Points, in no order, along strands that fork, close into loops and pass close to each other.
Points whose rows are less than 64.6 apart are linked; no others are. Some points are linked to none.
muzu: [-21 -17  18   3   9 -39  16 -11  19  11   1 -33  30  10  61 -48]
Mel: [  6  -6  18  19 -11 -11  17 -21  30  -6 -35 -18  57  11  78 -26]
supa: [-53 -34  28   0 -16 -14  -7 -78 -22 -42   4  -2 -27  25   3   3]
kaz: [ 36  21  16  12  19  30 -13  48  15  -9 -44  43  35  30 -18  28]
Sige: [ 51  -6  23  42 -48  14 -15 -37  15 -44  14  47 -15   2   1  43]
Veb: [-34  49 -70 -56  -3  31   7   0 -28  18  11 -11 -29 -34 -62  11]
lal: [-59 -36 -12 -11  17 -55  20 -20  -7  35  52 -55 -24 -34  13 -53]
Lise: [ 28  24  23  21   7  39 -33  22   3 -35 -14  59  -6  19 -38  26]
danut: [ -4 -33  10  -3  11 -37  -5   4 -14  21   6 -22 -22 -44  17 -17]
runi: [ 27  48  18  18   8  49 -30  23  -1 -55  -6  51 -16  30 -51  20]
Vukag: [ 29 -14  17  16  -2 -24   8   4  26   9 -23  -9  41  -8  65 -18]
Gabup: [ 45  58 -44 -14  -6  38  19  53 -19   7   3 -40  10  18 -36  35]
kade: [  9 -30  21   4   7 -35  -5  -6 -11  -1  -8 -18  -6 -20  36 -16]
Giz: [ 62  54 -77  -9 -22  42  16  40 -20  14   4 -46  -3 -10 -38  37]
kuli: [ 32  33   9   0  23  31   0  63  15  -3 -38  23  41  38 -23  26]
mekev: [-34  24 -60 -46   6  31  11  20 -15  32  12   2 -21 -23 -55   6]
mun: [ 45 -16  25  28 -18  -1 -15 -17   2 -18 -31  27  14  -6  30  22]
Kave: [-10  22 -11 -28  21  27  -3  51 -11  22  -2  14 -10  -4 -45  19]
Mubor: [ 44  70 -15  -8   4  36   8  58 -23 -10  -3 -33   8  23 -44  36]
gub: [ -9 -35  -5  -5   9 -42   8   8   0  39  27 -28 -18 -45  23 -29]
Tig: [-29   8 -63 -39  10  30  12  31   3  45  13  11 -13 -13 -42  -4]
Tize: [ 52  -1  20  42 -28  24 -24 -20  18 -37 -10  62  -2   6  -7  40]
Susa: [  2  78  -3 -26   5  35 -14  32 -37 -18  16  -6 -29 -10 -67  23]
zatof: [ 37 -18  12  14   8 -18  -1  28  26  20 -23  11  31 -17  41  -3]
Gog: [-14 -41 -64  19 -14 -29  12 -34  15  78  67  -8 -16 -38   2 -70]
deguk: [-15  -8 -57 -23  12  20  16  42  19  54  15  18   0  -7 -28  -9]
valob: [-50 -37  24  -7  17 -30   4 -40  -7 -16 -13 -23  -4  17  33 -30]
keb: [ 40   5  22  30  -5  29 -31   5  10 -30 -17  63  -5  10 -24  31]
zamag: [ -1 -14 -28 -17  16   6   7  50  23  52   7  22   4 -12 -15   2]
Zal: [ 22  33 -22 -15  17  31  20  71  15  19 -18  -3  38  36 -22  20]
zezas: [-19 -23  27   8 -30 -12  -2 -71 -19 -43   5  -1 -20  23  15  12]
vena: [-65 -36  29  -3   2 -24 -11 -68 -30 -38   4 -14 -34   8   2 -13]
Nub: [-47 -25  22   2  -4 -13  14 -47  27 -13 -33  -7  41  38  56 -23]
sota: [ 41  75   3  -1   6  38  -6  53 -27 -27  -5 -19  -3  25 -50  33]
funes: [-32  73  10 -34  11  20 -33  14 -29 -19  23  27 -50 -39 -79  13]
lasos: [  5  -4  -7 -14  21  12  -3  53   8  32  -7  24   0 -11 -22  13]
vasus: [-23 -41 -48   4  -9 -41  17 -24  11  66  67 -26 -21 -45   9 -59]
sel: [-10 -26   5  -1   9 -46  16   1  13  32  25 -38   8 -11  45 -47]
Vutan: [-60 -35  10 -14  22 -48   5 -25 -23   7  22 -51 -29 -34  12 -42]
lolo: [ 37  -4  20  14  19  10 -17  39  15   3 -36  43  22   2   1  24]
Livum: [ 34  65  16   6  13  44 -18  40 -14 -43 -10  14  -5  35 -51  24]
fak: [  4 -18  21  12 -22 -11   6 -48   1 -27 -27  -8  24  18  48   6]
mimeg: [ 12 -26  24  10  -8 -21  -2 -32 -10 -21 -19 -11   9   1  44  -5]
pufar: [ 27  -4  24  27 -59   2  -1 -60   7 -49  31  20 -20  16  12  41]
duvi: [-29 -14  19   8 -26  -1  19 -55  24 -18 -36  -3  47  36  57   1]
pinun: [  7 -15  26  18 -41  -5  -6 -67 -15 -46  17   7 -24  12  13  23]
goza: [-41 -35 -32  -3   3 -50  22 -23   2  54  64 -45 -18 -35  15 -60]
Fub: [-50 -36  20 -12  20 -41   0 -31 -22  -6   4 -40 -22 -14  18 -37]
Bami: [-63 -39  23  -2   8 -19   6 -55  17 -16 -25  -3  21  33  40 -22]
guviz: [ 40 -12  15  16  12  -2  -8  38  26  19 -35  31  33 -10  25  11]

A piece is two or more points that can be reached from each other along the links. Count, over all rows, the pieces, the separate loops (a circle has one, a figure eight two, a Y none), the forks (points with three links) and the tips (points with one).
pieces: 4
loops: 0
forks: 0
tips: 8

A tip is a point with one link. Name the tips that can be reached along the links from each point below, in the order of the rows.
Vukag: Mel, Zal
pinun: Giz, vena
fak: muzu, Gog
deguk: Veb, Kave
